Points on a hilly landscape, in no order, each with its height.
A ball rolls from a point to whichever of its 3 nearest points has the largest drop for the distance, and stops where none of them is lower. Distance is the straight distance between rows; heights are no part of it.
fid: [14,18,12,-38,-22,-19,-9,-7,1,-17,15,-16,0,6,-10,7,7,5,12,-1,27,-13,2]  height 145
lefi: [5,0,6,-7,-23,2,-3,-13,1,-7,2,7,-2,2,-3,14,9,-5,1,-4,9,-4,6]  height 282
Popi: [0,6,-5,-8,-24,-18,-5,8,6,-7,4,-16,7,8,1,-13,-2,-6,8,3,23,-25,-2]  height 52
Vir: [-1,11,10,-5,6,6,4,-16,-13,-5,-5,31,-17,1,-28,18,10,0,-3,-10,-6,13,13]  height 199
surep: [-3,11,11,-12,11,8,7,-18,-15,-9,-12,19,-27,0,-32,9,-3,12,4,-14,-10,10,18]  height 219
sipon: [-4,4,-1,-17,4,10,2,-20,-19,8,10,31,-19,0,-13,16,5,-2,-2,9,-8,8,-10]  height 88
podig: [-1,10,8,-30,-30,-9,-12,-16,-3,-19,16,-5,-3,6,-2,4,5,1,12,2,25,-7,-5]  height 132
kigis: [-10,-24,12,-5,-7,-30,-3,26,17,-2,-3,-41,18,2,-6,-17,-5,0,15,-7,8,-9,-7]  height 410
sadu: [-21,-6,-11,-21,-5,17,-5,-13,-22,17,18,16,-17,9,2,-21,-14,3,6,23,-2,-11,-15]  height 411
kolim: [23,3,1,-18,-22,-21,3,-2,14,-11,2,-18,1,0,-12,15,12,-2,9,-3,16,-18,9]  height 399
Let: [-4,-4,7,13,-3,-8,1,18,15,4,-17,-16,15,2,4,-9,-12,-5,-6,1,-1,-7,1]  height 301
Rez: [11,3,-4,-3,3,16,7,-13,-11,2,-2,7,-16,-11,-15,6,-8,14,11,1,-15,12,16]  height 412
voben: [-3,9,5,19,12,14,-24,29,17,9,5,3,1,0,20,-13,-26,7,-5,8,-12,5,-20]  height 32
futed: [0,5,0,-8,7,3,8,-18,-13,8,13,34,-12,0,-6,22,12,-12,-8,8,-2,10,-13]  height 103
dotol: [6,9,10,-1,3,8,6,-9,-5,-5,-8,22,-12,-7,-22,23,8,0,0,-13,-5,17,22]  height 335
zose: [-11,-16,8,6,-7,-17,2,20,18,2,-12,-27,13,2,2,-13,-15,-3,5,0,4,-8,-4]  height 370
Bem: [-14,2,-6,-4,-14,-5,0,-5,-10,5,12,13,7,12,12,0,11,-18,-13,11,15,-10,-20]  height 84
lebi: [4,8,1,-7,6,-10,18,-14,-11,8,12,32,-4,-1,7,32,23,-20,-18,-1,9,3,-15]  height 55
Guk: [0,18,0,16,33,-11,-10,10,5,12,-2,7,14,-9,19,-1,27,2,-30,-16,-1,-13,0]  height 300
Guku: [-11,-23,4,3,-1,5,8,-4,6,1,4,-20,-2,3,0,-15,-24,7,11,10,1,8,7]  height 480
famod: [-12,-3,9,-28,-20,8,-10,-22,-5,-18,18,6,-22,9,-3,2,-5,3,9,4,9,2,-3]  height 396
zope: [16,6,-8,8,11,13,13,-7,-8,0,-8,4,-9,-17,-16,15,2,11,12,-5,-14,22,18]  height 422
veso: [-6,-23,7,8,-4,-10,11,4,14,4,-11,-30,17,-8,-6,-4,0,0,3,-5,-1,5,5]  height 334
mapu: [0,1,21,-37,-9,-3,-9,-17,-2,-36,11,-4,-19,18,-2,7,-8,7,14,-6,14,8,2]  height 401
kuzov: [11,-5,1,12,-4,6,13,-4,1,3,-13,-9,7,-10,-2,13,3,-3,-3,-4,0,12,16]  height 574
sikip: [2,-9,10,-11,-22,5,0,-16,1,-11,7,-1,-9,3,-1,7,-5,3,7,-1,8,4,10]  height 229
nubu: [12,1,-4,13,4,-23,1,25,22,8,-24,-18,6,3,3,-4,13,-10,-17,-5,-7,-17,4]  height 415
Ritif: [7,13,-12,28,40,5,-14,19,15,-4,-7,5,11,-10,18,-15,-5,16,-4,-3,-21,9,-4]  height 117
zoviv: [2,8,11,13,-4,-9,-17,36,25,10,-11,-8,3,0,19,-9,-14,-1,-12,-2,-10,-6,-16]  height 414
Zeti: [-12,17,4,0,-15,-10,-19,30,10,1,5,4,6,10,15,-15,-3,-13,-9,-1,4,-19,-22]  height 146
pozo: [20,5,-22,16,20,17,7,-3,-17,-1,-3,7,-3,-17,-3,3,6,11,14,-3,-17,11,10]  height 94
nuvan: [-3,6,-11,16,24,17,-14,17,1,5,4,8,6,4,7,-21,-21,6,-1,10,-16,-1,-7]  height 209
Fef: [-7,-12,8,-26,-19,10,-6,-19,-2,-18,18,-5,-23,9,3,-8,-14,7,13,1,10,3,2]  height 392
non: [10,10,7,-14,-16,-14,2,-5,-1,-5,-4,22,0,-3,-16,28,29,-15,-5,-14,7,-10,5]  height 122
nefop: [8,2,-33,23,38,6,7,16,-1,-9,-16,4,6,-14,18,-20,3,20,13,-5,-30,6,0]  height 95
dad: [-4,9,12,-21,-19,-7,-5,-17,-3,-15,3,22,-5,5,-15,25,17,-9,1,-5,10,-1,-1]  height 128
punar: [5,-16,3,4,-10,-19,11,6,16,2,-15,-30,15,-4,-4,3,5,-5,3,-6,3,-8,7]  height 302
tovu: [-4,2,-3,-6,-10,0,6,-15,-11,6,13,22,1,5,5,14,17,-18,-13,8,10,-2,-16]  height 136
Kube: [2,-14,0,18,0,-2,16,-1,5,5,-17,-23,14,-13,-5,7,4,1,3,-3,-4,16,13]  height 492
debed: [13,12,1,16,17,-10,-2,20,10,12,-17,-3,13,-2,14,-3,20,-4,-28,-16,-4,-12,6]  height 367
liv: [-4,-5,-3,12,-8,11,0,-1,-1,4,-1,-1,5,7,5,-7,-9,-3,-6,5,6,-3,6]  height 385
sezel: [-23,-16,4,6,9,6,-5,22,16,7,2,-20,2,0,1,-22,-40,8,12,13,-9,12,-6]  height 372
Dif: [3,9,11,-10,3,-14,9,-11,-7,1,-2,38,-4,-1,-11,31,27,-19,-13,-10,5,5,-4]  height 83
Viduz: [17,7,-5,20,15,-11,5,17,9,13,-27,-14,13,-6,11,3,20,-6,-21,-13,-5,-3,13]  height 455
mizan: [0,0,-4,8,-4,12,-2,-5,-10,5,5,10,6,2,4,6,11,-9,-12,-1,4,-2,1]  height 182
viko: [-2,-31,11,-16,-9,-2,5,-12,6,-9,8,-24,-9,8,4,-12,-16,11,17,1,9,18,1]  height 579
lizo: [2,6,-10,22,31,11,-14,22,12,0,-4,2,7,-5,12,-20,-22,13,3,7,-23,7,-10]  height 183
Vus: [-5,-13,3,-4,-15,-24,2,13,14,-5,-4,-29,12,6,3,-14,-12,-2,13,2,16,-12,-3]  height 391
tegit: [-22,-1,-11,-3,5,20,-14,11,-6,10,11,12,-3,10,4,-29,-26,3,3,17,-7,-8,-9]  height 314
mep: [14,-5,0,2,-17,-14,7,3,9,-1,-11,-16,7,-2,-1,7,5,-9,-1,-5,8,-14,10]  height 274
Sulu: [8,12,4,18,13,-8,-8,25,14,11,-16,-1,13,1,15,-7,5,-1,-21,-9,-7,-8,1]  height 292
piz: [16,-6,12,-21,-21,-19,2,-6,10,-14,2,-20,4,1,-3,8,0,3,14,-4,20,-6,6]  height 390
lam: [-1,-25,10,-4,-15,-12,8,-4,10,-6,0,-26,8,3,4,-6,-8,2,11,0,13,4,2]  height 380
valef: [10,7,-8,29,29,-3,2,19,9,7,-26,-13,21,-9,12,-3,5,7,-8,-3,-11,15,6]  height 395
tumu: [9,8,-9,-11,30,2,12,-23,-29,12,12,40,-18,-13,-2,14,5,0,7,9,-12,3,-21]  height 129
Zeval: [-11,-13,2,-16,-18,14,-4,-15,-2,-7,15,-6,-20,10,3,-14,-17,8,11,6,8,0,4]  height 398
fize: [-25,1,-8,-2,-3,8,-4,0,-10,7,17,16,0,16,9,-13,-2,-10,-8,17,8,-5,-20]  height 268
Defe: [-1,-9,-10,21,14,10,8,5,3,6,-11,-15,10,-2,-1,-8,-16,5,5,11,-11,11,9]  height 402
biz: [-26,-29,9,6,7,1,0,16,13,4,1,-27,11,-2,-6,-24,-25,8,11,4,-6,16,-2]  height 336
dode: [2,6,14,-12,-16,-3,-2,-15,-1,-14,-2,18,-4,1,-14,22,12,-7,1,-11,7,1,11]  height 204
Luk: [-7,6,-10,14,30,3,1,-7,-12,10,13,16,9,0,15,8,19,-6,-19,1,2,-4,-11]  height 104
Lefe: [0,-11,15,-36,-8,9,-6,-16,-6,-27,13,-4,-31,17,1,-1,-17,9,15,-4,4,10,1]  height 389
Panod: [1,-16,2,4,-5,7,12,-12,3,0,-1,-16,-3,-4,-6,2,-10,6,8,4,-2,16,11]  height 544
Zivi: [-14,1,-6,8,9,18,-12,21,7,6,4,2,0,5,5,-22,-37,6,7,15,-10,-2,-6]  height 281
supa: [11,0,-22,16,21,18,3,1,-12,3,-4,2,2,-7,0,-13,-8,12,11,10,-18,3,7]  height 102
nul: [7,-2,-2,20,6,-6,9,12,7,9,-26,-19,19,-8,5,2,5,-6,-9,-4,-5,3,9]  height 290
gupek: [9,8,-2,10,0,-16,-7,27,16,6,-15,-9,6,9,9,-7,8,-8,-20,-7,-4,-22,0]  height 286
leba: [0,-2,14,-18,-21,2,-3,-18,1,-17,5,8,-12,5,-8,14,-1,2,5,-5,6,2,8]  height 177
tiru: [-10,-17,-4,-3,-3,16,4,-5,-4,5,6,-11,-10,4,1,-20,-29,12,10,15,-2,1,8]  height 459
pamob: [12,-3,-34,24,31,8,12,9,-5,-5,-19,-4,4,-14,6,-10,4,17,20,3,-25,12,4]  height 112
gekel: [-19,-2,-3,0,-19,7,-7,1,-2,1,8,2,3,13,8,-13,-7,-8,-3,8,13,-9,-5]  height 188
timot: [-9,-34,11,-5,-9,-10,4,0,9,-5,2,-31,10,5,1,-15,-11,7,14,-1,12,11,0]  height 464
Gif: [6,4,-28,18,39,11,-2,-3,-20,-5,6,17,1,-16,13,-14,14,10,8,-8,-22,-5,-2]  height 49
pege: [3,-14,8,-6,-19,-1,6,-15,6,-8,2,-13,-3,2,3,2,-9,3,9,0,12,5,9]  height 265
Sim: [-5,0,-5,13,18,15,-20,25,14,9,1,-4,-2,-5,9,-24,-42,9,11,15,-22,5,-17]  height 243
tuvo: [1,-6,18,-21,-5,6,3,-18,-1,-19,4,1,-25,5,-12,6,-12,10,9,-7,-5,11,13]  height 382
Nes: [0,9,1,-9,15,5,6,-19,-18,5,3,39,-18,-1,-22,20,13,-5,-4,-2,-7,14,-3]  height 124
kes: [-11,-18,2,-6,-15,4,0,-8,4,-5,11,-13,-8,10,7,-16,-23,6,10,8,14,2,6]  height 425
logam: [11,17,0,26,33,-7,-6,19,10,9,-18,0,18,-9,21,-4,14,6,-21,-13,-5,0,7]  height 202
fogud: [26,2,0,1,-11,-15,11,3,10,2,-17,-7,3,-13,-9,24,22,-15,-5,-17,-1,-6,19]  height 164
Kazem: [10,17,13,10,-2,-17,-24,37,22,15,6,1,-6,-3,21,-8,6,8,-24,-9,-9,-15,-23]  height 400
Nur: [-10,2,-7,-12,-7,3,8,-20,-15,7,20,25,-13,12,8,6,4,-12,-8,21,7,2,-24]  height 198
lepog: [4,3,4,-18,-31,-7,-6,-10,3,-12,9,-5,3,4,-2,8,8,-5,6,-2,19,-15,1]  height 118
neri: [-18,-20,3,15,9,2,7,10,11,7,-8,-27,15,-4,-6,-14,-15,6,7,4,-9,16,2]  height 408
Vupo: [11,-2,-19,10,13,12,18,-3,-9,2,-12,-8,-3,-22,-12,4,-2,19,25,3,-19,21,11]  height 428
rad: [-6,14,7,12,18,-1,-14,20,8,9,0,11,13,5,20,-7,7,1,-25,-7,-3,-12,-13]  height 216
pefa: [-1,14,3,20,26,8,-22,23,12,5,3,10,10,-2,18,-12,-9,8,-15,0,-10,2,-15]  height 238
nukuf: [4,8,-11,1,32,2,12,-19,-19,12,19,28,-9,-9,4,21,15,-6,-5,3,-4,5,-13]  height 62
migod: [8,8,-10,-10,-24,-12,-6,1,2,-3,4,-3,6,4,-4,3,20,-13,-3,-1,16,-25,-4]  height 196
balo: [17,4,4,-7,-22,-9,1,-4,4,-5,-6,4,3,-5,-8,23,17,-12,-2,-11,8,-11,12]  height 123
gilu: [13,7,4,-1,-4,-6,2,-3,-8,5,-1,20,4,-7,-4,26,30,-18,-13,-16,5,-4,3]  height 107
gir: [16,-1,-1,16,0,1,15,1,2,6,-19,-11,10,-15,-2,17,10,-6,-4,-8,-2,12,16]  height 600
fove: [-22,-7,-7,-8,-18,11,-8,-10,-8,1,19,7,-10,14,4,-16,-10,-3,2,15,11,-6,-7]  height 267
gime: [-4,0,4,-8,-12,12,-1,-17,-9,-3,10,20,-10,2,-9,14,6,-3,-4,3,0,4,2]  height 424
tegon: [0,6,-2,18,13,6,-8,13,0,6,-7,5,15,6,13,-6,2,-4,-18,-2,-2,-5,0]  height 30
Dila: [10,10,-6,24,23,6,0,10,-2,7,-11,-1,16,-4,15,1,12,-2,-15,-8,-3,3,11]  height 189
pavon: [8,5,-11,16,18,16,0,-5,-15,8,5,12,7,-4,3,7,13,-4,-9,-2,-2,6,6]  height 92
Debi: [1,-12,7,-15,-23,-10,-1,-8,7,-16,8,-20,0,8,9,-8,-10,4,14,2,25,-2,1]  height 251
vofeb: [4,8,-2,2,19,-1,10,-15,-13,12,14,26,0,-4,9,25,23,-15,-16,-2,4,6,-10]  height 36
zodu: [-1,-2,23,-23,-7,-1,0,-19,-1,-29,0,4,-24,15,-15,11,-7,7,9,-12,3,7,11]  height 368
Met: [1,-11,-14,13,14,11,14,-4,-3,6,-8,-19,4,-13,-9,-6,-11,14,16,9,-14,18,11]  height 423
Somer: [-11,-2,-4,-25,-6,19,-4,-22,-23,13,14,16,-21,1,-6,-7,-9,7,8,18,-7,-4,-10]  height 409
det: [-12,7,0,-22,-27,-5,-5,-21,-9,-8,16,14,-4,8,0,7,10,-14,1,12,18,-4,-20]  height 187
gol: [5,8,11,-3,9,4,13,-12,-4,-12,-15,12,-22,-5,-29,15,-3,11,6,-13,-10,21,22]  height 28
fep: [9,-7,19,-22,-19,-7,-1,-15,6,-22,3,-11,-7,4,-1,9,-4,6,13,-5,15,5,6]  height 340
Pum: [2,20,9,14,23,-12,-15,23,16,13,-3,7,12,-7,20,-6,14,7,-27,-14,-4,-11,-5]  height 254
folut: [2,18,0,25,36,0,-19,18,13,2,2,11,13,-10,22,-10,2,13,-16,-9,-11,1,-7]  height 190
Sogat: [-5,1,-1,-3,-25,-3,-5,2,1,-4,5,-5,7,9,5,-9,-1,-7,1,3,18,-18,-4]  height 78
kek: [-10,9,0,-2,-20,-14,-13,23,10,-5,-1,-7,8,10,7,-17,-9,-9,1,2,14,-23,-10]  height 133
mitin: [5,10,-3,6,19,-11,7,-3,-6,16,4,10,9,-7,16,17,35,-15,-27,-12,7,-13,-6]  height 287
ramom: [0,1,-11,1,18,9,5,-16,-21,12,20,25,-5,0,3,13,12,-7,-10,8,-2,3,-15]  height 79
nila: [-11,1,-2,-11,-27,-1,-7,-13,-5,-5,13,7,2,7,2,-1,6,-9,1,6,17,-7,-10]  height 138
nabeb: [13,6,-19,17,24,17,2,-6,-17,2,4,12,1,-10,1,6,14,3,2,-5,-10,9,8]  height 89
komur: [4,-9,4,-8,-3,16,7,-17,-7,1,4,-5,-17,-6,-7,-2,-18,15,11,5,-10,8,12]  height 406
ges: [-2,8,15,-27,-23,-8,-9,-17,0,-21,7,11,-7,5,-10,17,10,-1,7,-4,16,-4,0]  height 80
nak: [-8,15,-10,-16,-24,-21,-3,-10,-9,-1,14,6,6,9,4,-4,14,-21,-2,15,23,-16,-26]  height 210
vemuv: [6,-6,7,-8,10,5,17,-11,-4,-4,-9,-9,-16,-14,-21,9,-9,20,17,-5,-19,28,13]  height 91
rekep: [6,-2,-2,6,-13,-14,2,14,12,0,-13,-17,11,5,3,-4,1,-9,-6,-1,8,-20,5]  height 244
lepe: [0,10,-8,-11,-15,-17,4,-8,-8,4,10,13,6,6,9,11,24,-21,-12,7,15,-15,-23]  height 186
zasaz: [5,-19,5,-11,-14,-26,4,4,14,-5,0,-36,13,4,-2,-6,-3,2,16,-1,19,-10,-1]  height 407
tuz: [15,6,-1,12,0,12,7,-6,-6,3,-5,9,3,-10,-3,18,11,-5,-5,-9,-2,11,15]  height 640
mer: [-1,6,-7,-7,-20,-9,-1,-2,-7,3,6,8,9,9,4,3,20,-17,-11,2,14,-19,-13]  height 180
kuz: [1,-18,12,-24,-9,9,3,-18,0,-12,12,-12,-25,6,1,-4,-20,12,14,1,0,13,6]  height 394
kat: [-19,9,-1,-3,-21,-8,-15,16,2,-4,7,3,10,13,10,-19,-5,-13,-2,4,17,-19,-14]  height 87
Naba: [-15,-5,10,-40,-13,16,-8,-21,-13,-11,15,6,-33,7,-4,-5,-16,11,12,1,-4,0,-2]  height 397
viril: [-11,-4,1,-18,-14,18,-4,-20,-11,4,16,14,-18,4,-9,2,-2,1,3,8,-2,0,-4]  height 404
nof: [-18,-39,11,-3,0,-2,3,8,7,-1,6,-33,11,4,-5,-24,-14,10,14,-3,1,20,1]  height 61
giv: [-14,-10,-4,14,13,10,0,15,9,7,-5,-16,5,-1,-2,-19,-30,8,9,12,-13,9,0]  height 403
ludo: [11,6,-15,-6,22,11,2,-15,-32,6,7,32,-10,-19,-8,2,9,8,14,-2,-20,3,-11]  height 184
nenab: [1,-8,-16,23,17,7,17,4,1,5,-18,-24,18,-21,-10,9,15,13,14,-4,-13,30,9]  height 444
gufo: [12,8,11,-20,-24,-13,-4,-8,3,-16,2,3,0,-2,-12,20,14,-4,7,-6,14,-11,8]  height 105
zafi: [-1,-29,10,-12,-2,4,12,-14,2,-4,7,-23,-13,0,-3,-8,-16,13,14,2,-5,22,5]  height 434
Tas: [11,-1,-14,16,12,18,7,-4,-9,4,-4,0,-1,-9,-4,1,-3,5,5,3,-9,12,14]  height 114
sot: [-3,-5,6,-15,-10,16,0,-19,-7,-3,8,7,-22,3,-10,4,-9,8,6,3,-4,6,9]  height 393
Kuru: [1,12,16,-18,-13,-16,0,-12,-1,-19,-10,24,-4,4,-23,26,22,-9,-1,-15,9,-5,11]  height 65
Gil: [-7,-2,9,4,-11,-24,-11,34,27,3,-13,-26,4,2,6,-10,-17,-5,3,1,-3,-14,-14]  height 113
govub: [-3,1,-13,9,17,17,-2,-6,-16,12,14,17,3,3,2,-3,6,-4,-8,8,-6,-2,-5]  height 70
dodad: [2,10,-3,-6,4,-12,18,-14,-10,6,13,24,-2,3,19,23,18,-20,-21,4,13,-6,-20]  height 74
Zez: [-20,6,-3,-23,-29,-8,-12,-22,-9,-10,21,9,-7,11,4,-3,5,-10,6,16,21,-2,-21]  height 178
ruzun: [10,-1,-3,7,-13,2,3,0,-1,3,-8,-1,10,-1,5,9,11,-11,-11,-6,6,-8,9]  height 295
mun: [-7,15,11,9,-3,-2,-22,34,15,8,2,3,3,5,20,-12,-11,-2,-16,-2,-3,-12,-22]  height 299
Radab: [-2,4,-11,19,23,16,-7,8,-5,4,4,8,11,5,8,-13,-5,1,-9,7,-8,-2,-1]  height 166
Kebu: [11,7,9,3,-1,2,15,-7,2,-7,-16,9,-7,-12,-20,24,5,2,3,-13,-6,21,23]  height 67
dusi: [3,-9,0,9,-11,9,7,-7,2,2,-3,-6,3,-1,2,2,-5,-1,0,2,4,4,12]  height 474
bavo: [10,2,-8,23,13,8,7,2,-3,5,-14,-7,14,-8,6,6,5,-1,-6,-1,-4,9,12]  height 263
Zafop: [-12,20,-7,-4,-13,-20,-16,20,3,-2,6,3,8,14,6,-16,6,-17,-8,4,11,-27,-24]  height 71
runus: [9,-8,8,1,-14,2,9,-10,5,-4,-7,-7,2,-6,-3,13,0,-3,2,-3,4,5,14]  height 436
ripuv: [9,10,-3,-3,13,14,2,-12,-15,3,2,26,-14,-10,-21,15,9,3,5,-6,-12,15,9]  height 73
zogeb: [-2,-2,-16,-3,16,14,-1,-13,-26,15,18,22,-6,0,-1,-4,1,0,1,16,-11,-4,-14]  height 86
seto: [9,11,2,-8,14,10,14,-12,-13,-4,-16,11,-22,-16,-28,9,-7,22,17,-10,-17,19,17]  height 57
Vugep: [6,4,-19,10,29,13,0,-11,-24,7,16,21,-2,-10,2,5,14,0,0,2,-12,2,-6]  height 81
marat: [5,-1,-6,0,-1,22,-1,-13,-13,6,7,11,-9,-5,-8,4,-1,5,2,5,-9,5,9]  height 417
zeves: [3,-8,-5,1,-6,-34,0,24,27,-2,-8,-36,7,7,-10,-6,0,-5,7,2,8,-22,-2]  height 60
mog: [2,3,1,21,11,-3,0,19,12,8,-21,-12,17,-1,9,-6,-5,-3,-11,-1,-6,0,4]  height 85
pifa: [-17,9,-1,3,-1,-1,-10,15,0,5,6,12,12,14,15,-11,4,-11,-19,3,6,-14,-20]  height 322
dutu: [-5,-18,-2,17,7,6,17,-2,3,6,-13,-29,13,-13,-11,1,-1,10,7,1,-9,23,10]  height 450
Vipeb: [6,15,-3,28,35,1,-11,18,12,1,-11,1,16,-9,20,-7,4,10,-13,-8,-10,7,3]  height 165
Fupe: [-20,-30,16,3,-4,-14,-2,22,17,1,-3,-34,20,-2,-4,-18,-12,4,11,-5,1,5,-3]  height 416
tipet: [13,8,13,-5,-10,-6,5,-3,1,-6,-12,21,0,-6,-16,28,19,-12,-5,-18,2,2,19]  height 168
tuke: [-3,11,-4,2,5,-14,-3,12,1,9,0,7,11,8,14,-1,25,-14,-26,-9,4,-25,-15]  height 250
pilu: [16,-4,4,6,-12,-2,13,-6,5,0,-13,-7,6,-13,-5,16,6,-6,-4,-8,1,5,16]  height 528
Poz: [1,-7,7,-13,-27,1,-3,-13,4,-12,9,-6,-3,5,2,2,-2,1,7,0,15,-5,6]  height 159
boti: [12,-9,-6,15,4,-17,12,15,14,13,-30,-30,16,-13,-4,6,22,-8,-10,-13,-9,0,12]  height 388
baduz: [-9,-4,-11,4,6,21,-6,-3,-13,13,11,10,-1,7,-1,-16,-11,3,1,15,-7,-7,-2]  height 325
gamo: [6,-8,-13,8,14,9,22,-2,-3,1,-13,-17,-3,-25,-21,11,6,22,25,-5,-20,33,11]  height 432
reso: [-9,-8,-1,13,-2,8,-1,9,7,3,-3,-9,7,6,5,-14,-22,0,0,8,2,0,5]  height 462
kugo: [3,4,2,-8,-11,-3,5,-10,-9,4,7,21,4,1,-1,21,24,-17,-12,-2,8,-2,-9]  height 90
bikep: [-1,15,-1,21,32,2,-11,12,3,6,-3,9,18,-2,18,-6,10,4,-22,-9,-6,-5,-2]  height 163
Gul: [-10,-26,0,7,8,6,11,0,2,5,0,-32,12,-10,-14,-11,-4,17,14,-1,-14,24,7]  height 454
fotis: [3,13,0,9,9,-14,-8,22,8,10,-5,4,10,4,14,-4,18,-9,-27,-12,-2,-23,-5]  height 297
Tuv: [2,11,4,-16,17,9,1,-19,-25,5,-2,37,-23,-9,-26,9,3,8,7,-3,-18,7,-3]  height 191
zozo: [-6,3,21,-13,4,2,4,-21,-7,-23,-10,15,-27,10,-27,16,-2,7,2,-16,-3,8,17]  height 308
ras: [1,-2,-6,24,16,4,8,9,5,7,-20,-18,18,-8,1,-3,-3,2,-2,3,-8,16,7]  height 339
geza: [-15,-4,0,3,-16,5,-5,8,5,-2,4,-6,4,10,6,-17,-20,-2,3,8,11,-9,1]  height 321
Kob: [-10,-4,-5,1,-8,17,-2,-9,-10,7,12,9,-3,8,1,-5,-3,-2,-3,11,4,-3,-1]  height 298
bopin: [-10,7,-4,0,-1,-12,2,4,-5,7,7,13,11,11,17,-2,19,-17,-21,2,9,-18,-23]  height 203
Nokeb: [1,-4,-14,9,11,20,2,-1,-7,7,-2,-3,-1,-2,-2,-18,-19,11,9,14,-12,0,9]  height 115
bebi: [11,12,-5,-18,-23,-23,-6,4,7,-8,13,-26,4,7,-6,-10,2,-1,11,4,30,-23,1]  height 53
Povi: [-7,1,3,19,8,6,-3,21,13,5,-13,-8,11,3,9,-11,-21,-1,-5,6,-6,3,-1]  height 465
vikil: [9,-8,0,11,-2,5,17,-8,4,1,-9,-11,3,-14,-10,14,1,6,6,-2,-5,23,16]  height 568
Vaz: [4,13,6,6,-17,-20,-24,43,27,6,-2,-14,-9,3,17,-9,-9,-3,-4,-1,-6,-15,-22]  height 456
vomib: [0,6,-7,-2,-13,-30,-8,29,26,-5,-3,-29,3,11,-4,-10,-7,-6,7,4,10,-24,-5]  height 31
miz: [2,-5,20,-13,-3,3,8,-17,1,-20,-4,3,-19,5,-14,15,-6,8,6,-10,-4,15,17]  height 413
tilu: [9,4,-6,-6,-18,-26,-2,13,15,-7,2,-29,5,7,-6,-8,1,-4,8,3,20,-28,2]  height 45
lefot: [-15,-3,3,13,2,9,-6,18,15,5,-3,-6,4,7,8,-16,-30,-1,2,11,-2,1,-3]  height 439
vot: [-3,9,10,-19,7,12,1,-19,-16,-7,-5,20,-27,-3,-27,8,-6,12,7,-7,-14,7,10]  height 249
fuveg: [8,8,-21,26,37,10,-4,8,-5,-4,-5,6,11,-6,12,-9,4,9,0,-3,-14,6,5]  height 66
tuveb: [1,1,2,6,-8,-26,-7,32,29,3,-16,-23,5,5,0,-9,-5,-6,-1,1,-1,-20,-6]  height 72
nuna: [4,5,-7,-14,15,14,-1,-22,-34,13,7,31,-14,-12,-9,3,-1,9,10,8,-18,1,-14]  height 192
Vem: [1,-9,21,-34,0,6,4,-17,-6,-23,5,-5,-32,12,-7,1,-20,11,12,-7,-7,12,7]  height 387
tupil: [-17,11,-11,-12,-19,-16,5,-15,-13,-1,18,16,-2,16,15,-9,3,-22,-5,25,21,-5,-30]  height 256
zudi: [0,9,1,6,-11,-10,-9,26,13,1,-10,-5,8,9,9,-10,-2,-9,-12,-3,4,-22,-7]  height 185
lobi: [-4,-9,0,-9,-10,21,0,-16,-11,4,11,1,-16,1,-4,-9,-15,11,7,10,-4,-1,8]  height 405

Two balls start at each pair of points below. Name the first point that both come to, or write never.
zasaz and Debi -> Poz
fep and piz -> Poz
liv and geza -> gekel
Zez and sikip -> never

Call two points neighbours if one is among the 3 nearest of the other. Go from one point of each pair to the other, from neighbour to neighbour, staying as low as possible. Name the highest point that can't be avoided.
sot and ripuv -> lobi
nof and ges -> giv
bikep and Bem -> Vipeb
Kuru and fuveg -> non
vomib and Bem -> fid
Bem and govub -> tovu
Kuru and ripuv -> Nes
ges and Gif -> balo
sipon and vofeb -> futed
vofeb and fuveg -> Vugep
